Points, in no order, along strands that fork, close into loops and pass close to each other.
(in the rows, 128 means zero)
Two points are linked if the straight distance between their rows is under 44.4. Some points are linked to none.
sifu: [123  97 156 122 117 175  57 112 140 103 141]
timim: [140 111 141 167 151 135 165 129 121 151 145]
kiko: [ 74  95 187 122 134 155 125 113 122  94 151]
lales: [161 144  80 124 157 145 134 160 135 130 117]
zov: [130 115 142 160 152 139 159 135 115 138 130]
zuzu: [126 106 162 171 111 107 175  90 108 179 162]
bef: [152 135 105 151 157 117 191 154 138 139 129]
fulum: [108  99 126 140  74  92 148  66  93 171 139]
Vipe: [141 201 103  82 120 115  61 145 136 122 101]
Pubi: [102  97 184 159 129 160 145  97 112 154 170]
guvev: [191 163  92 123 127 113  86 146 153 149 125]
gepop: [143 107 155 179 130 115 186 106 121 172 168]
munal: [ 66 108 110  95  71  79 132  90 103 104  89]
Mab: [ 68 109 165 120  93  96 148  97 103 121 122]
gara: [134 186 103  78 120 127  59 144 133 112  95]
narob: [127  99 156 158 141 176 121 113 119 137 151]
Gavu: [ 87  94 161 105 138 168  97 125 133  74 137]
zage: [135  96 156 169 143 168 137 108 118 152 162]
Lepet: [ 63 107 131  98  74  79 133  90 106 106 102]
des: [ 66 108 182 124 104 109 145 100 110 113 134]
Ruku: [163 187 146 125 121  98  64 135 156 147 111]
daf: [140 105 155 172 140 124 178 116 119 163 155]
Tib: [109 105 148 148  84  93 156  77  96 172 141]
Faro: [205 115  94 158 137 145 141 148 160 148 153]
Gomi: [193 121  89 155 145 139 165 160 159 140 153]
guzad: [ 99 141 112  88 141 160  88 151 126  82 100]
kivo: [127 111 137 151 151 156 137 136 117 128 127]
rovog: [101 109 140  88 132 164  66 135 139  72 121]
Pilen: [172 205  76  89 130 107  88 149 138 135 116]
pafun: [113 109 162 162 102  98 165  89 102 169 146]
fup: [182 175  60 104 142 123 111 161 143 135 122]
pasob: [158 131 109 160 131  80 220 142 147 149 139]
vak: [118 138 123 144 145 101 187 141 119 141 108]
bom: [144 135 108 144 160 127 171 156 130 134 120]
Nanik: [112 140 112 128 159 141 150 154 116 117 101]
zun: [134 135 123 154 134  84 197 132 125 151 119]
mosa: [144 126 122 160 126  77 205 128 128 156 131]
gepam: [137 128 112 125 143 160  98 145 130 118 109]
gik: [ 65 113 150 109  85  85 142  95 104 111 107]
Fitip: [178 194 149 131 124  92  75 142 163 156 121]
tef: [105 138 129 137 149 121 170 146 116 128 103]
pigon: [ 70 111 154  93 142 150 119 144 130  66 116]
guvo: [156 140 130 121 116 136  55 128 138 127 111]
felor: [173 154  74 120 149 141 117 159 140 134 119]
pobu: [ 99  85  89 125  66 105 138  61  90 150 124]
ner: [206 148  82 131 125 120 105 151 162 148 139]
zuki: [ 79  90 176 113 139 163 109 118 131  80 146]
Gek: [110  89  98 131  67 102 143  61  92 167 133]
Geve: [210 127  90 148 131 137 122 149 163 147 149]
gim: [117 121 137  95 118 158  55 133 140  90 116]
Pum: [116 145 109  90 130 154  71 148 129  95  99]
Bal: [175 123  95 152 154 133 181 161 151 137 144]
mer: [138 145  93 129 162 138 159 160 126 128 111]
nelud: [ 58  99 171  92 144 138 123 132 131  63 129]
ginez: [ 83 127 131  91 147 161 103 151 129  74 106]
rezof: [ 68 102 189 128 113 126 142 101 111 118 146]
nud: [ 70  94 191 129 127 145 135 107 116 109 153]
Nadis: [122 103 150 150 145 166 126 122 119 126 134]
zekan: [159 166 136 118 115 115  53 132 150 138 110]
Falag: [158 222 102  84 124  99  74 144 135 132 107]
nida: [ 94  98 151 100 134 169  79 130 135  74 129]
pida: [190 194  60  92 132 113 110 154 145 134 126]
vona: [159  96 147 176 149 161 152 114 124 164 168]
Mes: [121 161 107  82 122 143  58 144 135  99 100]
lolav: [155 135 107 152 147 103 212 154 146 140 133]

A piece is two or more points that can be reached from each other along the links. Count, over all rows, the pieces, the separate loops (a circle has one, a figure eight two, a Y none), the forks (points with three links) and the tips (points with one).
pieces => 4
loops => 1
forks => 2
tips => 8

A fork is a point with three links, a tip a point with one. Leave the first point through the second and follow the links. Name the first fork or tip that comes.
zuzu / pafun => pobu
daf / timim => vona
tef / vak => bef
Mes / Pum => nelud
lolav / pasob => mer
Gavu / nida => gim
nud / rezof => munal
guvo / zekan => Fitip
Gomi / Faro => guvev
Fitip / Ruku => guvo
